Each row is a point on a landscape with many valleys, with its height.
From any point a ball takes the steepest step (drop divided by distance) to one of its 2 nearest points. It stops when none of these is lower. Distance is the straight distance between rows; heights are no part of it.
Lokir h=5.93: [  3  -9   2  15  18  11  -3  32 -11  -7 -14  -3  13  -2   3  -6 -28   2
 -29  -2  -1  22 -16  -1  22 -18  27 -16  -8  -5   0]
Dezok h=5.02: [  5  -5   0  -3  19  10  13  -3  -7   0  13  16 -18  20  -3  -5  25  -8
  -6   6   3  13  -6   3 -17 -10  -7  18  -4  -5 -10]
papuz h=3.68: [  3  -2  -7 -34  17 -21 -16  10  -1 -16  -2  11  -6 -21   9  16  -9  18
 -10   7  -1   8 -22   7  -5  31 -35 -32 -13   9 -28]
vok h=3.93: [-13   8  19  -5 -17  -8  29 -42   3  31  16  10  -5   0 -39  -4  13 -15
  10  -4  -7   3   7   4  -8   0  -7  28   3  -6 -13]
pegiz h=7.31: [ 24   8  -2  16  29 -10   4   8 -28  19 -43  -5  22 -15  23   2   0  -1
   5 -11  10  -8 -17   0  -7   0  14 -30  -4  15   2]
vuf h=2.25: [  5  -4   4  16   4  -8   3   2  -1  10 -11   1 -10 -16  12  -5 -17   1
  16   6  -8  -4 -13 -11   3 -10  13 -18   8  10  10]
vop h=2.62: [ 19 -18  18  20 -11  22  -8  -7   5   3  -4  -2  13  -8 -29 -15   4  -6
  10  -9   0   3  30   5   7   9   9   0   9 -15  26]
tofan h=2.71: [ -1  12 -22 -18  -3   6 -27  16  12  -9  -2   9   6  16   8  -1 -16  34
 -15 -19  -9  19 -22  -8   8 -10  -3 -10 -15  -9   5]
Kug h=6.61: [ -4 -15  -6   4 -19  12 -39  25   5  -4 -16  -9  25 -10  14  -8 -18   3
   2   1  11   5  13  -6  10  -2   3 -26  10  -5  -1]
Zuzu h=5.13: [  7  13 -24 -12   2  -4 -17   8 -13   4 -13 -13  34  -4  42  12  -9  15
  -5  -1  14  -1  -9  -5  12  -3  17 -35 -13  21  10]
Gunu h=4.59: [ -8   4  12  23   9 -24   7  14  10  -7 -20  -3 -17 -12  11  -9 -16   2
   7 -15   6 -15 -23  -4 -34  17   1  -9  15   2  -9]
sugef h=2.26: [  2  11  30  14   7  12  27 -18   3 -16   2   0  -3  17 -12 -34   7  -6
   6  -6   2 -12   6  13 -20  -4  -1  40  14 -22   4]
bitu h=4.51: [  8  -9   9  20 -11   2  13 -25  -7  -1  -1   7  -9  11 -26 -23  18 -11
 -10  -3 -16   6  23  10  16 -19  12  11   2 -17   6]
zabi h=1.79: [-12  14  29   4 -11   2  20 -14   8  -2   4  -4 -16   9 -25 -19  -1 -14
  12  -4   1 -16   0  19 -15  19  10  40  16 -28   9]
lom h=3.37: [ -9  -2 -20 -21   9 -24 -16  19  -1 -18  12   2 -16  -9  21  20   0  -2
 -21   7  12   1 -20   7 -13  28 -21 -13 -10  20 -28]
ped h=4.26: [ -2  -6   9  20   5 -12  -8  26   8  -7 -28   0  -8  -7  -3 -26 -21   2
   1 -25  10   0 -18  -5 -19   0  10 -19  11 -11  -8]
mutu h=7.07: [  5  -7  11  19   1   1 -22   5   3 -11 -37   5  25   5  12 -22  -1  11
   2 -13  12   6  16  -5 -17 -11  -1 -12  18 -26 -19]
tenup h=5.71: [ 17  -2 -46 -24  -9  -7  -4  -2   7  -2  15  -2  18   6  37   4   5   9
 -24   1   9   2 -22  -9  24  -4  -2  -1 -32   5  11]
petu h=5.80: [-22   8  -6 -23 -25   5  11 -12   5  28  40   4  12   0 -13  18  13  -4
  -7  -1 -13  14   7  -2  12   6  -5   9 -14   7   1]
rizof h=4.46: [  6 -15 -14  -3  24  10  26  -6 -30  -8   6  -8  -4  24  -4   7  44 -16
 -11  13  19  -2  20  -4  -9 -14 -16  14 -11  22 -18]
lunug h=0.87: [-10   0  17  -8  10   1  12   9  16   6  11  -7 -20 -25  -5  17 -30  16
  21  22  -2 -10 -11  -3  -7  23 -25  -8  11  15  10]
duf h=4.56: [ -6  -2   7  -2  14  -3   8  10  -6   1  12  10 -25  -4   4   2 -19   1
 -11  17 -11  21 -23   2   7  -5   1  -2  -3   0   2]
Suv h=5.89: [-13   0  -7   5   2   8  -4  26  -2   0  -5 -15 -19 -13  -5   1 -35   7
 -17  14  -4   1  -2   7  37  -3  18 -27  -6  18  12]
zimir h=2.01: [  6  17  18  12  -9  -5  26 -23  20   0 -21   3   2   9  -1 -13  -3  -6
  27  -9  -6 -28  -2  -5 -13   0  -4  39  15 -22   1]
foz h=5.48: [  7   6  -2  -2  29  28   0  34 -16  -2   3  -2   5   3   7  12  -4  -6
 -21   7  13  11 -15   6  11   0   8  -5 -17   8  16]
loru h=3.40: [ -1  -6  14  -1   7   3  22 -22  -4  16  16   6  -7   7   0  -6  10 -15
  14  20  13   0  16  -3 -11 -14   2   8  16   4   5]
Fomi h=5.46: [ 17 -17   8  18   4 -11  25 -34 -18 -10  10   4 -24 -10 -16 -33  10 -28
   5  -1   1 -10   6  14  -8   3  10  27  11  17  12]
komed h=5.29: [ 18 -11   7  25 -11  10   3 -15   6   2 -15  -2  14   9 -23 -16  28  -9
  10 -14   3 -17  41  -5   0 -21  -6   2   4  -1  -5]
mesi h=3.53: [  6   2  11  10  12   4  27 -20  -2  -3   5 -10  -1  23 -24  -9  38  -9
  13  -8  25 -21  24  -1 -37 -11 -22  22   6  13 -12]
beda h=6.05: [-18  12  14   2  -8   6  18  -7  -6  -6  13  -5 -11  24 -34   0  34 -18
 -18 -10  -5   0  15  19 -10   9   9  40  -6 -21 -14]
fesi h=3.96: [-27   7  -8 -18  11  -1   3  13  -2   0   4  -9 -23 -22  -7  12 -42  41
   3  26  -7   9 -12  -3  16 -11 -13 -16  -1  21   4]
Fubir h=6.31: [  0   7  11  12  -8 -10   7 -11  -2 -10  15 -11 -27   4 -38   1  26 -24
  -8 -11  -8  -4   7  16 -21  15  14  36   5  -4  -7]
bomu h=2.24: [-35  11 -15  -7  -3 -13 -11  32   7  -8  -2  -7 -15  -1  22   2 -14  13
 -10   0  12  -9 -13  -2 -11  10  -6 -24   3   7 -12]
furi h=3.73: [ -5  -3 -11   5   4  -8 -22  36   2  -7 -24   5   2   4   5 -15 -14  12
 -18 -26  11   9 -14   1  -6   4   6 -30  -4  -9 -15]
ziri h=3.16: [-15  18 -16 -11  -3  -8 -28  24  12  -5 -20   5   6  11   5  -9 -20  42
  -5 -24   2   8 -16  -5  -6   6  -7 -28  -5 -12  -2]
saruz h=6.86: [  7  -6  -1  12  16  12 -10  11  -9 -12 -24   5  26  15  22 -12  16   7
 -10  -7  18   7  13  -7 -11 -15   6 -18   5  -5  -7]
rus h=6.08: [  4  -3   4   6   4  15 -16  15  -3  -1 -16 -17  -4 -19 -24  -2 -48  19
  -4   7  -4  13   0   4  36  -9  22 -27  -3  11  29]
Kuno h=3.25: [ -5   4  13  -4  -3   6   1 -22   4   8  20  -6  -1   2 -13  15 -23  17
  18  11 -15  16   1 -10   8 -12  19   3   4  -3  33]
mes h=6.85: [-12   1  -2   9 -17   8 -22  12   7 -16 -11  -6  18  14  11  -8  22 -17
  -3  -7  15 -19  33   1  -8  -3   1  -3  12 -14 -19]
nida h=6.54: [ 10   0 -11   0  -4 -29 -13 -11   4   6 -11  10 -32   0  -2  -3  11  -4
  18 -14   0  -8 -14  -3 -26   6  -3  -3   7   6 -13]
lan h=5.20: [ 10 -16  16   6  -9 -19  24 -36  -7   9  17   8 -24 -20 -15 -19  -2 -17
  13   7 -17   0  -1  12   4  12   3  17  10   4  16]
bome h=3.15: [  3 -13  18 -14   5 -23  11 -17   2  -7  -1  12  -5 -30   7 -12 -31  12
  31  19 -12   5 -30 -13 -14   4 -24  -2  23 -11  -9]
Dad h=3.78: [-13   9  -7 -26   5  12  -6   9  -2  10  19  -2 -17   2 -14  10 -32  28
  10  20  -1  19 -16  -6  14 -13   0  -9  -2   8  24]
Zerev h=6.34: [ -5 -18 -18  -7 -24  18 -32  23   4 -11   8  -8  20  -5   9 -11 -16  -4
 -17   7  10  13  15   1  31  -3   5 -11  -2 -10   4]
vovu h=4.73: [  4  11  -2  -5   6  -2 -15  -4  11   5 -10  -3  16   3  15  20 -16  36
  21 -10  -6   5 -12 -21  -9  -6   5 -21  -1  10  21]
teki h=5.19: [ 11   8 -15 -22   9 -15  -5 -15  -6   2   8  14  20   2  40  16  21  22
  -7  -2  -7  10  -5  -1  -9  17 -18 -13 -16   7 -12]
Fupib h=1.30: [ -8   3  24   3 -16  -1  34 -26   9   5  17  -3  -9   1 -18 -15 -19  -4
  15   1   0 -14  -5  19 -10  32   5  28  22 -17  35]
Zazi h=2.45: [  8  13  30  17  -2   6  37 -41  14  -8   1  -1  16  11  -3 -17 -11   9
  17  -3 -11 -11   7  -1  -8  -8   0  43  17 -19  17]
Sor h=4.45: [ 18 -25  -5  12 -11  19  -5  -9 -11   5  -3   1  13   5 -28 -13  26 -20
  -5  -3   8   4  42   5  22 -12   7  -4  -3   2   2]
Mem h=2.68: [ 10  -8  14   6  12 -13  18  -5 -14  12  -5  -3 -11 -38  12  -6 -32 -10
  25  23   0  -5 -20  -5   5   3   3  -8  14  19  16]
lak h=4.72: [-14   0 -15 -18  11 -13  -3  13 -10   8  -1  12 -17   3  17   3 -21  15
  -4  17   5  21 -30  -8   3 -12  -3 -16   0   3  -5]
lup h=5.47: [ 15  12 -25  -7  16  12 -22  18 -27  10 -28 -10  37   0  22  10 -11  -5
  -9   2  21   7 -14  -2  18 -18  18 -23 -10   6   7]
zofem h=6.12: [-30   8  10 -20 -26  -4  11 -15   8  20  35  -6   3  -9 -13  27 -11   8
   9  16 -24   6   7  -2  13  10  -7   5   3  -2   8]
dovi h=4.47: [-10   8  -6   0  -5   9  15 -10   4   3   8   1  21  24   0   4  42  -6
  -7 -12   5 -11  30  -5 -10 -18 -13  11  -6   4 -15]
kegal h=5.51: [ 22 -11 -43 -17   8   8   3  -9  -7  -3   3  10  28  22  26   2  26   3
 -27   2  10   3 -11 -14  23 -15  -3  16 -27   5   2]
mul h=2.56: [ -2  15  13  -6 -13  -2   9 -18  16  14  -1   9  -6  12 -13  -8  -3   7
  26  -6 -17  -3  -3  -8 -10 -13  -3  24  11 -23   7]
depub h=0.40: [-26  11  12  -6  -6   1  15   5  15   7  11 -10 -30  -9 -20  -2 -33  21
  30  15   0 -13 -16   0 -11  16 -16   8  18  -8  18]
Vadid h=2.94: [  3 -12  24 -10  15 -12  13  -4  -8  -4   4  -2  -7 -44   0  -1 -45  11
  19  31 -10   9 -25  -6   7   2 -12 -10  14   7   5]
Vakam h=1.66: [ -4  -4  -7 -13 -11  14 -18   8   6   7   8  13  -8  15 -16 -11  -3  -2
   4   0   4  15   6  -5   9 -12   5  -4   5 -16   7]
nar h=5.69: [  8   7 -10   5  38  19   7  32 -27   1 -16  -9  23   0   3  13 -24  -8
 -35   6   8  19 -29   2  23 -17  20   2 -17  -2   6]
bozu h=6.39: [ 16 -13  -2  -5   4 -26  -8 -10  -6   8  -5   6  -9 -21  13  20  18 -14
  20   8   3 -12  -2  -5 -18  20 -12 -17   4  21 -16]
radeg h=5.40: [ -2  -3   0  -5  -4  10  18 -13  -3  21  27  11   0   8 -21  11  33 -14
  -5  -6  -4   9  13   0  -2   2  -5  14 -10  11  -5]
Fef h=0.85: [-14  10  31  -8  -4   3  23 -14  11   6  25  -2 -16  -3 -11  -4 -25  11
  18  16 -12   1 -16  15 -12  21  -7  22  16 -19  19]
nize h=4.78: [ 18 -19   4 -10  22   0  19 -15 -19   0  25  12 -30   2 -18  -7  18 -21
   1  18   9  18 -15  13 -15   3  -5  28  -2   5 -12]
keso h=2.64: [ -8   5  -9   0  12  -4 -14  34   0  -8   3  -7 -13  -2  17  13   5 -11
 -10  -5  25  -9  -7   3 -18  18   5 -20  -3  22  -4]
gar h=5.83: [ 19  -8 -26  -2   9  25 -18  18 -20 -10 -18  -6  43   5  26  -2   9  -8
 -18   5  22   6   5  -5  22 -15  13 -12 -12   5   0]
zuguv h=3.06: [-12  16  14  -9 -19   5   8 -28  12  18   3   5  11  24 -25  -7   3   3
  12  -2  -8   5  20  -4   6 -28   5  21   9 -25  -1]
Tuk h=3.91: [-20  23   9  -1  -9  -2  -6   3  12  -7  -7   1   8  18  21   0   0   7
   2   0 -16  -2   4  -6  -2 -19   6  10   9 -25  -9]
pibi h=1.44: [ 15  -6   7  12  -2  21 -14  17   9   1   0   1  -6  -5 -21  -5   2  -5
   5 -15  -6  -1   9   2   8  11   6 -10  -4  -1  20]
Tuka h=6.49: [-28  14  19   6 -17   0  15   1  11   6  20  -6  -2  -1   1  20   8 -12
   1   7 -18 -16  17   8  -1  20   3  14   7 -12   3]
Binak h=6.63: [ -3 -10 -18   2  -7  11 -27  18   0 -23 -11  -1  32  14  29 -15  19   0
 -21  -8  27   2  21   1  -5   0  -3  -9   0 -15 -19]
paku h=4.89: [ 17  -8   6  10  -8  -2  11 -25  -7  14   5  10 -16  -4 -17 -17  -1  -7
   7   2 -18  11   3   4  19 -11  19   2   2  -2  25]
Kono h=3.55: [  3 -14  11   7 -20  18   9 -19  -5  17   7   1  16   2 -39  -4  21 -10
  -8  -8   5   9  37  10  15   7  16  -6   1  -7  25]
pamip h=4.06: [ 16   9 -18 -24  23 -18 -11   7 -10   0  -7   8  10 -19  27  21  -5  24
 -18  -3  -3   9 -24   9   6  29 -25 -25 -29  23 -12]
kidiz h=7.29: [  3  -6  22  17  -5  17 -22   8  10 -12 -28   1  23   1  -3 -18   2   0
   8  -6   6   2  27   4 -17  -3 -15  17  18 -33 -14]
zop h=5.11: [-10 -13 -28  -9 -11  -3   3  -2   1   0  28  14  -8  13   9   6   6 -11
 -29  13 -11   8  -9  -3  30  -4   2  16 -17  -2  -6]
nemap h=7.18: [ 25  -1   2   6  35   1  22 -12 -40   9 -21  -1   9 -17  21   3   9 -21
   8  25   6   2  -8   0   0 -22   0   2   1  13  -4]
Kifil h=5.00: [  5  -2  18  29  13 -11  27 -24  -2 -13 -14   5  -2   4  17 -32   5  -7
   6   3   4 -17   7  -3 -20 -24  -4  13  20  -1  -8]
zapif h=6.66: [ 12  -7 -16 -23  10 -11  -3  -9 -21  17   2   9   3 -10  24  21  19 -20
   9  23  10   0  -1  -2   1   1 -10 -13  -2  20 -14]
Firav h=5.26: [ -1   8 -12 -14  23   9   0  25 -11  -2   9  -3  17  -5  39  23   4   0
 -21  10  12   5 -16   2   3   8  -4  -9 -18  19   2]
modu h=5.90: [  1  -2 -32 -23 -19  14  -4  10  17  -8  31 -11  22   7  20   2  -4   2
 -23   3  11   7  -5  -9  28  -9   6   3 -25  -1  20]
Zak h=6.70: [-18   4  10  19 -15  14  -5  17  11  -9   6 -11   7   5   7   4  11 -15
  -3  -3  -2 -20  25   2  -1  10  13  -2  10  -9   3]
bub h=4.49: [ 11   9   8  -5  20   1  -5   2   0   5  -4 -11  11 -20  17  33 -26  24
  14   7 -13   6 -17 -10   4  -4   1 -16  -9  26  17]
Nep h=2.86: [  2  12  32  15  -6   8  41 -44   4   6   2  -6  22  17 -33 -15  10   7
   7  -8  -5  -8  27   5  -1 -15  -5  34   7 -15  12]
nelu h=4.03: [ -5  -6   2   4  11  12  34 -13 -13  -3  14 -11   4  22 -20   3  50  -6
  -8  -5   5  -6  30  -5 -19  -9 -25  18 -13  19 -21]
Pirat h=7.09: [ 19   4 -15  14  27  -1   0   4 -36   4 -38  -1  31   6  30  -4  17   4
 -12  -5  19   2   0  -2  -1 -10  18 -28  -8   8 -10]
saf h=4.11: [-25   5 -28 -22  10  -8  -4  23   4  -4  -5  -2 -32 -12   1   5 -28  32
 -14  10   2   3 -21   2  13  -1 -21 -20 -12  24 -11]
bel h=7.28: [  3  -8 -33  -8 -14   4  -5   0   3   3  16   6   2  17   0   2  34 -20
 -16 -14  11  -3  11  -5   5  -5   2   7 -14  11 -11]
subeb h=1.51: [ -7   5  10 -11  11  13   1  21   6  15  18  -6 -15  -7  -1  19  -8  -4
   9  15  13  -7  -1   4  -4  19  -4 -11  -1  21  17]
Poro h=4.82: [ -9  -1  16  26   8 -13  11   2   3 -14 -12   0 -15  -1  13 -30  -5 -16
   5  -4  14 -11  -8  -3 -29  -7   9   7  23  -8 -11]
vafe h=6.09: [ 13 -11   5   7   3 -19  10 -24   0   7   0   8  -9  -7   2   8  28 -18
  17   0  -4 -13  11  -4 -22  -1 -14   7   8  13 -18]
Rofem h=3.17: [ 11 -22   3   9  -1  24 -39   9  -6 -17  -7  -8  39  -7   7   2 -21   9
  -8   4   0  33  14  -3  18 -19  16  -5  -5  -6   2]
Fuvat h=6.11: [-15  -4 -16 -15 -22  14  -9   9   4   2  26  -7   6   6  -4   4 -12  -1
 -18  11   4  12  13   4  38   0  17  -9  -7  -2  25]
Vum h=3.04: [ -2   0 -33 -11  12 -19 -16  17 -17  -8   0   1  -5   5  30  14  15 -12
 -19   4  31  -1 -16   2 -12  20   6 -15 -10  22 -15]
Voko h=2.44: [-16  17  25  -1 -15 -18  11  -4   9   2   4  -4 -30  -5 -20   3  -5 -13
  14  -3 -23 -18  -7  13  -3  21   1  32   6 -19  -6]
butod h=6.27: [ 16 -28 -33  -2  -4  23 -25  20 -10 -21  -9  -7  38   3  22 -14  19 -14
 -26   3  34   4  15  -1  17  -2  -4   0 -13  -4 -11]
Zuk h=1.40: [  4  12   5  13 -18 -11   9 -19  19  12 -12  -6  -4   6 -29   6  23 -22
  25 -25   8 -31  13  -8 -23  10   0  28  10  -1 -13]
fim h=2.67: [  5  -7  10 -10 -16  21 -24  -2   9   7  -1  10  10  12 -31 -18   2  -1
   6  -6   1  20  24   6   3  -8  -9  19   7 -36  -5]
sube h=5.22: [ 15  -6  -9  -9  20  14  11   6 -25   2  15   0  12 -13  15  30  15 -15
 -17  21 -13  11  -5   6  26   5  -6   9 -21  15   2]
fel h=7.48: [  3  16  23  10   0  12 -10   9  18 -11 -28   5  12  10  -3 -15  -4  12
  13 -21  -5  -6  -1  -4 -20  -2  -1  18  12 -39  -3]
mizul h=4.99: [ 15   8  -4 -14  12 -19 -10 -17  -2  12  -5  13  15  -5  27  22   1  35
  16  -3 -13  11 -13 -10 -11  13 -13 -20  -6   8   0]
Luno h=2.84: [ 10   0   4  20 -12   3 -12   4  21  -4 -14  -5  -4   3 -21   0  15 -18
  21 -25   9 -26  13  -6 -23  17   3   9  12  -7   2]
naf h=5.04: [ -4  -1   9  -2  29  -8  10  24 -15  -5  -3   2  12 -17  37  19  -4   2
 -18  13   0   8 -19   3 -10   9  -6 -19  -5  13 -16]
vani h=3.86: [  4  -4   2  -2   3  23 -36  12   4 -18  -4 -19  27  -6  -2  13 -35  21
   0  -6  -2  21  -1  -8  19 -16  21 -18 -14   6  19]
sar h=2.49: [-11   4 -22 -14 -28  -6 -40  15  10 -11 -18   5   4  17   4 -18   7  -6
  -2 -16  10  -4   8   3   1  -3  -4  -2   4 -28 -26]
rul h=5.30: [ 13  -5 -36 -13 -11   6   2 -19   4  -6   8   3  36  27  17  -6  33   9
 -22 -15   7   2  15 -10  14 -28 -10   8 -24  -1  -8]
zelen h=5.27: [ 10 -18 -14   7  15  16   1   8 -16  -7   1  14 -12  21  -7 -10  16 -18
 -19   8  12  11  -1  -1  12 -12  14   7  -7  -5  -3]
lare h=4.12: [-19   7 -12  10 -13 -24  -9  15  10   1 -18  -5 -29 -16   4   4 -21  22
   7  -4 -22 -20 -16  -2   4   4  -9 -23   0  11 -12]
Guzik h=2.27: [  7   0 -21 -22  -1  18 -25  17   4   3   6   8   2  15  -7   1 -15  12
  -7  -1   5  23 -12  -9  24 -14   5  -7 -13  -2  16]
regul h=3.05: [  5 -15  20   5   4 -11  23 -21  -9   9   8   2  -6 -22  14  -2  -6 -18
  19  31  -2  -4   6  -4  -1  -1   2   1  19   9   5]
movot h=4.87: [-10  11 -19  -9   1  -8 -13  15   3   3  -7 -13  10 -13  30  15 -21  31
   1   0   2  -9 -10  -8   9   5  -2 -37  -8  28   7]
Sok h=5.39: [-17   6 -13  -6 -23  -3  -2   4  10  -1  21   1  -2   5  17   8   4  -4
 -13   1 -24  -2   2   1  19  -4   1   3  -7  -4  -4]
vupov h=5.85: [-12  -5   5   7  -5  19   5   4  -7 -11  17   2  -7  23 -23  -5  26 -17
 -25  -2   4   8  21  15   2   7  10  18  -1 -20   3]
lel h=2.92: [ -1   3  17   7  -5  12  18 -21   9  12   8  -3   2  18 -38 -17  22 -15
  17 -10  24 -14  23   2 -23  -3  -5  24  13  -4  -1]
kamiv h=4.48: [ 12 -12  11   2  19  -3   4   9 -11  -9  14   3 -20 -21  -2  19  14 -19
  -5   9 -11   4 -10   9  -8  19 -10   3  -8  16 -10]
Bekod h=3.36: [ -7  -1  15   2  -2 -29   4  -9   5  -5  -8   9 -14 -20  17   0 -10   2
  15   9 -24  -4 -17  -5 -14   4 -16   0  15 -15 -21]
Tugib h=6.83: [  1  12  -8  -1 -14 -13 -17   0  12   1  -5   8 -29  12 -23  -2  19 -13
   7 -26 -15  -6  -7   2 -11   1   1  18  -3 -11 -14]
Gilu h=4.86: [ 14 -11  -9 -17  26  -3  -5  16 -22  -8   3   8  -2 -22  12  28   7 -21
 -15  20  -1   5 -21   7  10  16 -17  -6 -15  16 -20]
Taruf h=3.12: [ 20  -1  15  11   6   4  12  -4  11   8  10   7 -18 -11 -16   0   4  -3
  17 -13 -13  -6 -10   3 -13  20  -8  13  -3   8  20]
Lada h=7.02: [ 21   2 -10   1  26   0   6 -11 -27   7 -18   7  18   4  28  10  20   3
   0  10   1   8  -3  -4   3 -23   4 -10  -9  16  -3]
niso h=3.57: [ -1   8  20  -4 -13  11   3 -17   6   3  -7   5  18  27 -36 -21  10  -2
   5  -5  10   0  36   8   4 -32 -12  25   6 -31 -14]
zapo h=3.87: [-10   2  13  10 -32 -10   7 -23   2   9  -7   1 -14   7 -37 -16   8 -18
  -1 -11 -16  -9  20  15  16  -1  19  17   7 -27   3]
ravon h=2.47: [  7   3  19  24  -5  10   3   7  18  -6   0  -6 -17  -6 -23  -9  -7  -9
   9 -17  -1 -16  -1   5 -13  26   5  11   6  -7  22]
buko h=5.70: [-20  -1 -14   0 -15  -4  -4  15   3  -1  16  -7 -25 -10   7   9 -17  -1
 -19  15 -16  -5  -1   9  32   5   5 -16  -8  15   3]
bod h=3.85: [  6  -3  19  11   2  -6   6   2  11  -5  19  -1 -23 -22 -16  21   9 -12
   5  -7 -25 -11  -3  10 -14  33 -15  12  -4  10  -3]
Vup h=5.45: [ 13  -1 -23 -37   1 -13 -13  -8  -3   3  13   7  10 -13  23  26  -6  21
  -1  10 -17  17 -20  -7  18  -2 -21 -13 -19  17  -4]
kamen h=4.37: [-18   6  12   7   0   7  -3  20   7  -7   8   0 -31   2 -16 -11 -23   4
 -16   4  -5   7  -8  13   9   7   8  -5   2 -13  15]
Gilek h=6.35: [ 24  -9  -4  14  16 -27   2 -19 -12  -3 -16   7 -22  -8   8 -11  18 -16
  11  -5  12  -9  -9  -3 -30  -3   4   0   9  21 -14]
dadu h=4.44: [  7 -12  15 -13   2  -6  24 -34  -4  12  28  14 -17  -1 -29  -7  21 -17
   9   7  -5  13   0  10 -16  -1 -18  29   2  -2 -21]
vefi h=3.56: [-11   4   7  -7   6  11 -13   0   5  -6   5 -13  -3   0 -17   9 -45  35
  24   8  -1  19 -13 -16   4 -19  17 -11   4   3  33]
biru h=6.89: [  3  -9  -5  19 -13   2 -25  16   8   0 -25  -4  10  -4  14  -8   3  -4
  11  -9  10 -18  12  -9  -4   4  10 -31  14   3  -3]
Kasi h=4.81: [-17   2  17  12  17 -21  11  21   5  -2 -10  -3   0 -17  29  11 -16  11
  -3   3   3  -6 -19  -4 -24  19  -5 -25   9   9 -12]
kugo h=7.05: [  8   4 -26  -9  -2  -2 -17  11   2   4   0  12  -1  10  15   4  20   0
  -4 -15   6  -2  -2  -3  -2   5  -3 -13 -13  11  -1]
tesu h=3.69: [ -7   4  -6  20 -18 -16 -10   9  19   0 -20  -8 -29  -9 -11  -2 -16  -1
  24 -13  -7 -29 -10  -9  -8  14  -3  -8  13   0   2]
Gom h=4.21: [  5  16   7  -4  21  22 -12  11   1  -5  -1 -22  15  -9   2  30 -36  22
  -2   1  -6  12 -10  -4  16 -11  19 -14 -18  27  27]
Sola h=6.57: [  9   2  16  14  -3   0  28 -29  -5  -9  12  -8 -17   8 -43 -23  27 -16
   3 -22  -1 -10  10  17 -25  12   1  46   5  -3  -1]
pigan h=4.50: [-11   5 -23   7 -22 -20 -19  11   5  -1 -15  -1  -8  -2  23  -5 -14  25
  -6 -15 -24  -9 -19  -2  14  -5   4 -29  -7   1 -13]
Lif h=6.23: [ -5  -4  -2   5  12   2  -4  40   8  -8 -20 -13  15  -7   1  -2 -41  27
 -31 -19  -6  14 -14   0  18 -16  15 -30 -11   7 -10]
tak h=6.32: [-25  13  14  -1 -17  -5  10  -2  17   8  11  -7  -2  -6   3  22 -19  10
  19  15 -24 -12   1  -9   3   8  -3   6  14 -12   9]
pato h=3.14: [-13   2  12  15 -21 -17   4  -8   2  -4   3  -4 -36  -3 -26  -9  -3 -17
  -5  -4 -20  -9   3  20   7  15  17  12   7 -17  10]
livot h=4.90: [  5   1 -18  -2 -19  11  -6 -12   8   4   1  -2  40  18   9  -4  35   2
  -4 -19   7  -8  37  -9   5 -22  -6  -5  -9   4  -8]
mamon h=2.89: [  0   4   2  15 -21 -28   3 -11  17   3  -9  -9 -21 -10 -11  14   5 -20
  25 -10 -11 -32  -1  -6 -18  20  -1  17  14   1 -14]
zazem h=2.21: [  6  -8  23  19  -2  25 -18  -5   4 -17  -1  -9  29   2  -6   1 -11  10
   0  -1 -10  19  23  -4   7 -14  21   2   6 -18  18]
tafuz h=4.15: [-22  17   8   2 -11   9 -14  23  16  -6  -6  -4  -8   8  -1  -3 -16   9
   3  -5  -9  -6  -3  -3   1   1   2  -2   8 -20   5]
duz h=3.99: [ -8   3 -13 -16  18 -28  -2  16  -4   1 -16   7 -23 -18   7   8 -23  30
 -12  -1  -2   9 -28   4  -3  13 -21 -29 -12  18 -22]
kalu h=5.57: [ 15 -10  -8 -33   3   3   0  -4  -6   8  28   8  17 -20   7  32   5  -4
  -4  17 -19  16  -5   0  26   5 -19  -2 -21  15  -6]
Kov h=4.88: [ -5  -8 -27 -15  11   0  -2  13  -9   0   6  18  -6  16  24   4  -4  -5
 -21  19  10  12 -25  -8  15  -9   4   1 -10   1  -7]
Nasi h=3.46: [ -3  -7  17   5  -5   4  27 -27   4  12  21  -3  -9   7 -20 -20   4 -23
  22   7  29 -17  14   6 -23  12   7  20  24   2  14]
depiv h=1.89: [-27  17 -26 -19 -20 -13 -27  21  10 -12  -2   1 -13  19  12  -6   1   1
  -6 -11  12  -8  -9   2  -8   5  -3  -6   1 -15 -15]
Ferif h=5.59: [  8 -19  -6   4  -2  27 -20  18  -5 -14   6   8   0  13 -25 -11  15 -14
 -20  -7   8  17  16   9   8   6   1  12  -6 -20  -2]
muv h=4.52: [  5  12 -40 -19   4 -19 -10  12  -6   3 -13 -11   3 -17  33   9 -17  24
 -21  -5  10  -9 -21   8  21  19 -10 -36 -30  32  -5]
demuf h=3.34: [  4  -1  25  12 -11   4  38 -44   1  23  14   4  10  -1 -32  -3  14   1
   7  -6 -10   3  18   4  -2   0   2  20   3   0  19]
pupog h=3.63: [-16  16  19  -2  -7 -20  10 -14   6  -2  -7   5  -4   1  19   8   4   0
  11  11 -30 -10  -1   0  -6  -7 -10  21  13 -22 -26]
pez h=2.85: [ -8   2  26   9 -16  15  -5 -11  14  -4   7 -14  16   6 -18   6 -22  14
   8   5  -9   7  19  -1   8   2  23   1  15 -23  36]
Nuro h=5.77: [ 12  -3  -2  19   0 -12   5 -19   1  -1 -13   5  -9  14  -6 -12  32 -12
   8 -12   3 -21  21  -3 -17 -20  -5   3   6   5 -13]
tibu h=6.87: [ 14  -2 -12  -3  17  -4   2  -5 -16   6  -8  10   8   7  26  10  36  -3
   3   0  13  -4   9  -4 -16   1  -5 -11  -6  18  -8]
fek h=1.65: [ 10  -8  13  22  -1   7   3  -8   5   4 -13  -1   5  -5   5 -20 -10  -6
  18   5   5  -6   9 -13   0 -16  17  -9  20  -4  16]

For each start below, name the point where the ball stops.
Sok: fek
foz: Vakam
nemap: pibi
Fubir: zimir
Fomi: depub
nida: pibi
Kifil: Vakam
